Points, in no order, along strands that fork, close into loops and pass close to each other.
Two points are linked if the straight distance between their rows is under 130. Some points are linked to none.
deda: [-44  -7 -63 -44   6 -18 -65 -28   1 -45   6  41  -6  26 -15 -16  -1 -15
   9  32 -38  63  80 -37]
let: [ 17 -11 -40  13  34 -30 -24  22  -4 -12  -2  -2  30  65  20 -38  21  25
 -24 -18  16  72  21  44]
Manu: [ -9  -6 -26 -16  47  16 -30 -45 -25   3  39  53 -39  48 -39  -5  -5  15
  27  -6 -48  47  36  19]
Pag: [-20 -11 -69 -31 -73  14  15   4 -18  15 -48  72  30  46 -25 -32 -31 -15
  55 -35 -24 -29  32 -49]
geki: [ -5  13  -3 -12   8  -9 -34  49  13 -19 -40 -42  24  26  60 -23  42  -2
 -20  36 -25 -14 -11  26]
mapon: [-16 -26 -45   4  26  -9  -2   2 -29 -25   2  36  17  70   5 -32  25  33
 -18   5  12  28  17  25]
Pamo: [-40  -6 -17  35 -40   3  14  16 -12  36 -28  37  -7   9 -41 -21 -23  35
  38 -51  30 -78   2  38]
tup: [-35  12   1  22 -41   5  23 -14 -22  43  -8  17 -17  11 -32   9  17  47
  35 -45  14 -46 -27  74]
Lepo: [ -6 -26  68   3 -52  42  64   2 -18  68 -65   0   0 -57 -18  21 -18   2
  46 -43  12 -11 -48  -1]
folit: [ 47  26  33 -14 -43  34  44  28 -10  36 -21 -66  30 -47  21  12 -12 -20
  12  -4 -20 -40 -44 -66]
guv: [ 26   4 -17  -1  25  51 -14   6 -19  -7  62 -46 -20  22 -10 -14  16  17
 -57 -31   9  13  28  19]
Kosu: [-17 -19  57  37 -35 -13  53  -3  37  16 -40 -14 -35 -98 -24  42 -44 -14
  51   8  23 -24 -95   7]
zeni: [  2  59  15  30  -4  10  34 -45  28 -11  21 -34 -94 -13  25  21 -22 -54
  28  44 -72  10 -26  44]
donit: [ 17  24  64  21 -45  47  19 -40  68 -14   2 -20 -36 -67 -45  48  33  -2
  -1  -5  18  39 -63  29]
tifa: [-15  18  41  25 -29   0  50 -19  38  19 -18 -13 -54 -80  10  27 -45 -11
  38  30 -16 -15 -69  49]
Situ: [ 40   0  24   5  36  40   8   2  13 -40  19   3 -20 -66 -39   5  13  23
 -34  31  25 -15  22  -5]
lito: [ 18 -22  23  10 -53  59  40 -49   3  -4 -44  -5 -22 -60 -96  43   8  23
  36 -27  29   2 -56 -51]
tus: [  8  40  42  24 -13  37  24 -40  59 -29  -5 -28 -88 -47  10  44 -24 -76
   4  53 -69  13 -23 -13]
rigu: [ 46  46   8  -2  58  14 -14 -10  27 -39  49 -74 -55 -14  36  33  21 -64
 -10  12 -62  -1  -2  62]
zitor: [  18  -10  -13  -46   -2   15  -13  -28  -24  -15   22   42   37   28
  -15   22   -2   -4   -9   27   -7   -9   29 -107]
bod: [ -2  25 -16 -18  10   9  12   4   7 -40  36 -69 -54  11  76   0 -27 -92
 -42  26 -53 -28   0  -8]
Nit: [-39 -33 -12  33  42 -76 -20  52   5 -10 -30  17  13  20  17 -34   0  27
   5   2  26 -19 -18  71]
tefip: [ 20 -20  57  17 -38  10  78  11   0  44 -61 -31   1 -78  -4  21 -33 -13
  69  -4  -6 -27 -86 -20]
vutam: [ 27  -7  34   6  48  -3 -40  13   5   1  69  16  23  48  16   5  40  -7
 -51  -9 -10  47  50 -20]
por: [-61 -41 -48  -5 -59 -48   7   7 -26  24 -43  93  22  28 -31  -6 -49 -22
  69 -42 -14 -59  11 -52]
Rane: [ 19  -5  52  20 -43  59  21 -47  25 -11   2  18 -35 -57 -75  39  22  11
  -7 -20  17  30 -33 -15]
Donok: [-22   1 -49 -19 -37 -62 -44   6  -2 -18 -35  61  11  25 -28 -48 -18  44
  -8 -32  23  28  52   5]
Laluz: [-10  -7  -9  -2  61  15   1  35  24 -39  27 -84   5 -39  66 -13   7 -84
 -57  58  16   0  37 -30]
sim: [-23  21 -11  -3 -43 -69 -28  13 -11  28  -9  63  10  21 -19 -40 -11  41
  11 -57   9   2  17  42]
ponel: [ 18  -2 -41 -22  25  19 -36   9  -6 -15  70 -44  12  50  23 -26   1  12
 -69 -51  39   9  36  -3]
Kap: [  12   10  -13  -59  -19   46  -17  -42  -17   25   30    4   34   32
   -5   28  -27    1   -6  -15    3  -25   22 -115]
Kag: [ 35 -30  -4 -24  14  -2 -34  47  15 -24 -34  -6  60  22  27 -30   3  19
 -48  19  18  24   9 -62]
pek: [-16 -17 -21   9  19 -34  -8  55  17 -25 -34 -34  53 -32  57 -51  20 -26
 -57  37  44  71  33 -13]
bal: [ 27  -2  12  20 -11  47  24 -21 -16 -27  17  19 -24 -44 -77   9   2  32
 -12  20  24 -15  13 -46]
bib: [-33 -26  61  -4 -41  26  52 -30 -42  76 -50  25   7 -38 -35  48 -14  22
  57 -26  30   4 -14 -31]
Suza: [-50 -39   5  10 -12 -20  23 -44 -29  23  -7  83 -19 -11 -54  35 -39  16
  54   5   6 -44 -21 -43]
monep: [ -2 -29 -70  37   3 -43 -10  25  16 -17 -50 -13  46  43  39 -47  21  11
 -29 -28  54 101  37  64]
Fil: [-31  -8 -52 -36 -44  27  -5 -17 -30  13  -5  52   2  57 -15 -26 -13  -1
   1 -31 -33   7  43 -24]
Mapo: [-74 -38 -28 -21 -37 -45   2 -25 -34  34 -27  75   8  -3 -44  22 -60 -15
 100  -6 -26 -41  -6 -71]
ralud: [ 57  37  59   0  27  47 -18 -30  54   6  42 -70 -51 -31  14  60  24 -37
   0 -24 -46  20 -29  60]
pusa: [-18  45   6   0 -20 -60  -1  35  20  40 -23  14  18  -5  45 -31 -35  26
  23  13 -10 -19 -36  52]
diz: [  9  -8 -16   7  49 -13   7  29  -2 -39 -14  11   9 -41  -8 -40   3  33
 -26  52  46  -9  18  16]
mugev: [ -4 -25 -60  -9  27  -6   6   1 -35 -50 -12  33  19 -10 -32 -43 -10  20
 -19  36  53  13  51 -47]
ful: [-25 -32 -54  12 -11 -54 -10  47   4 -31 -70   3  52  -9  28 -68  13   4
 -39   0  72  51  37  25]
sase: [ 35  -3  -8  -8 -58  16  89 -18 -42  23 -24  16  28 -32 -33  10  -9  19
  32 -23  26 -55 -46 -35]
lomi: [ 22  19  23 -22 -36  20  61 -21 -17  13   8   7  13 -32   4  25   1  23
 -13   9  19 -35 -47   9]
Lizib: [ 15 -19  40  21  23  44  18  12  32 -53  -4 -35 -70 -65  17   3  -5 -80
 -31  48 -60  13 -10  -8]
Mib: [-15  48   4  15  -7 -47   9  27  13  10   2 -17 -35 -36  21 -34 -37   3
  12  22 -29 -27 -23  74]
zega: [  5   7  -7 -37  -8  18 -42  54  23  -7 -17 -76  35  32  68 -16  12 -21
 -43  -3 -15 -37 -12 -15]
fafo: [-40   5 -23  50  37 -71   3  58   7  -6 -13 -25 -25   8  32 -50 -19 -18
  30  13 -23  -7 -19  97]
zifi: [-29 -12 -41 -14  43 -19 -74 -19 -15 -27  -5  32   2  38 -19 -21  40   2
 -14  -4   0  81  92 -13]
Vuker: [  6  46   1 -25  36 -69 -45  30  19 -30 -19 -36  -1  12  62  -6  43 -25
   3  39 -39  19   7  59]
tas: [ -3   1 -69 -40  -1   1 -53 -17   9 -34  43 -16  27  79  19  -8  -1  12
 -58 -36  29  23  56 -29]
Geka: [-39 -36  31  31   0 -20  23 -15 -10  39  -8  45 -14 -44 -41  46 -43  34
  35 -11  38 -55 -62   1]
Muf: [ 81  24  21  -3  72 -24 -20  -2 -16  -8  60  -7  19  40   5  22  45 -12
   9 -15 -19  42   0  57]
todeg: [ 15  22  10 -24 -11 -23  -5  10  24  35 -32  28  43  24  48  -8 -16  55
   8  16   2   5 -47  33]
Fafop: [ 14 -21  29   4  -5  -8  20  47 -19   3 -58 -11   7 -52 -14 -30   3   5
  21  12 -12 -53 -37 -17]
beni: [ 12  27 -38   8  61 -33 -18  31  -3 -32  42 -90  27  20  56 -15  63 -42
 -35  14  15  45  27  61]
Nizol: [ 28  23  79   3 -19  63  15 -39  62   9  31 -51 -25 -41  12  89  39 -27
 -11 -10  -9  12 -46  20]
Buraf: [ 31  -6  35 -33 -40  45  25  23  -2  44  15 -52  44   0  41  16 -11 -24
 -27 -26  -4 -52 -43 -55]
zep: [ -11    8  -10   -8   38   14   -7   19   30  -44   54 -109  -42  -22
   67   -7  -21  -83  -51   21  -15  -27   26  -17]
toruf: [-30  20 -23  20  39  -8   6  46  -3 -31   2 -72   7 -30  52 -40  37 -54
 -41  53  10  29  37  19]
defo: [ -4  53  31   9 -22   3 -25 -22 -27  26  34  17  -5  18 -35  15  50  43
   1   3  -8  -2  33   9]
Fiba: [  8 -12  -4 -10  -9   1  26  11 -10  38 -36  56  47  22   5 -15 -25  52
  22   8  16 -26 -39 -22]
muleg: [ 31 -29  29  -9  57  31 -33  48  22  -9  15 -21  45   8  30 -13  -3 -12
 -54  23  12   7  20 -75]
Lovu: [ 11  20  57  28  24 -13   9 -61 -17  51  50  50 -33  -8 -46  54  10  30
  51 -24  -3  37   5  57]
deraz: [ 26  -1 -15   9  53  36 -12 -34 -29  -7  52  15 -40  35 -37   0  16  29
 -10 -21 -13  40  30  32]
Teza: [ -9 -30 -28  21   3 -23   1  27   2   3 -49  59  35  33 -13 -44 -41  62
  17  19  30 -14 -17 -29]
zuru: [  4  -4  19 -26   2   9 -35 -13 -16   2  62  38  12  35   4   7  20  -6
 -50  -9 -12  19  48 -58]
difi: [-37  -9  35  40  21 -43 -19   0  -2  21  17  46 -29 -33 -45  27 -10  42
  21  -5  25 -48 -19  30]
kabu: [-43 -33 -31  22  38 -61 -24   3 -24 -20  -9  53   6  59 -16 -16  25  39
  12   3  19  -6  -1  54]
sapo: [ 15 -58 -55  17 -29 -38 -13  27  15 -37 -99  39  64  43  -2 -29 -17  40
   6   5  41  27  10 -45]
fule: [ 65  54  69  15  41 -16  -5 -31  -1  38  58  10  -4  -5 -19  47  37  -5
  38 -16 -26  34   9  60]
Zun: [-41  -5 -49 -33   0  13 -30 -35 -19 -12  21  55 -18  39 -25 -15 -17   3
  18  29 -53  25  45 -27]
fepid: [ 10 -11 -37  18 -50  20  79 -14 -37  35 -45  27  26  -2 -59   4 -20  20
  79 -39  20 -73 -19 -50]
geno: [ 24  -9  42 -28  -4  78  -6 -37   1  32  53 -11   9   5 -14  48 -10  14
 -25 -21  18 -35  -1 -77]
lutev: [-10  38  29  30   3 -18  13  -9  21  -3   3 -31 -81 -49   8   1 -15 -29
  26  27 -60  -9 -34  72]
Tabas: [-59  -4   2 -15 -29   2  23 -83 -29  14   9  62 -37 -24 -54  62 -15  14
  60   7   3 -24  -3  -9]
zuzok: [-44 -22 -91 -21 -16 -42 -12  -2 -19 -45 -38  62  10  16 -38 -51 -41  16
  19  10  25  -2  47 -30]
buk: [ 47  42  15 -17  21 -48 -31   9   6   9  27 -15  31  47  54  11  41  -4
  -4   2 -30  30 -25  54]
nokob: [ 15 -55 -51 -21 -21  -9 -35   4  13 -42 -54  13  56  61  30 -22   1  18
 -52 -11  35  52  36 -46]
kuzer: [-20  22  42  17  -4 -16 -29  16 -12  31  -9  32  -5 -18 -39 -14  22  48
  10  15   2 -20  11   5]
mezo: [ 18  36  22 -21 -45  57  23   2  21  14 -19 -84 -32 -48  36  20 -34 -57
  -3  10 -46 -38 -41 -35]
Bop: [-29 -38 -41  41 -45  40  51  -7 -22  13 -26  41 -16   9 -78 -11 -33  14
  57 -36  15 -80 -10 -21]
tos: [ 19  19  58  14  -5  18  -2  23  -2  28  56 -39  -6  13  39   9  31 -24
 -40  -2 -44   2 -14   9]
nitil: [  2  41 -12 -12  61 -31 -20   7   7 -49  -1 -58 -43   3  58  -3  32 -62
   2  47 -60   6  20  52]
pepot: [ 22 -18  37 -27 -28  71  10 -11  -8  34  43 -42   9  14  13  32   3  -3
 -50 -45   9 -46 -32 -33]
bome: [ 10 -41  23   4  66  14 -51  31  23  -9  57 -18  32  20  38 -15  22 -28
 -71  -1  31  43  60 -41]
Vegi: [ -2  28   0  -1 -38  25  48 -45 -21  15  21  10 -15   1 -22  24  12  47
   3 -19  15 -29 -40  53]
Nuvu: [ 27   3 -16   9  69 -38 -62  27  27 -20  37 -89  45  47  58  -2  46 -34
 -35 -15  35  84  41  26]

A piece is all that can be reached along the links. How many separate loops has the piece of each point below (a circle has one, a figure eight two, a Y none), and how many tips (points with one link)?
rigu: loops 0, tips 4
defo: loops 0, tips 4
zuru: loops 0, tips 5
lomi: loops 1, tips 0

A fork is a point with three links, a tip a point with one. Leave the first point through the second and follow the links. Name the first fork or tip that comes.
ful, monep: Mib
bome, vutam: mezo
Rane, bal: sim
sim, Donok: Rane
Nit, kabu: toruf
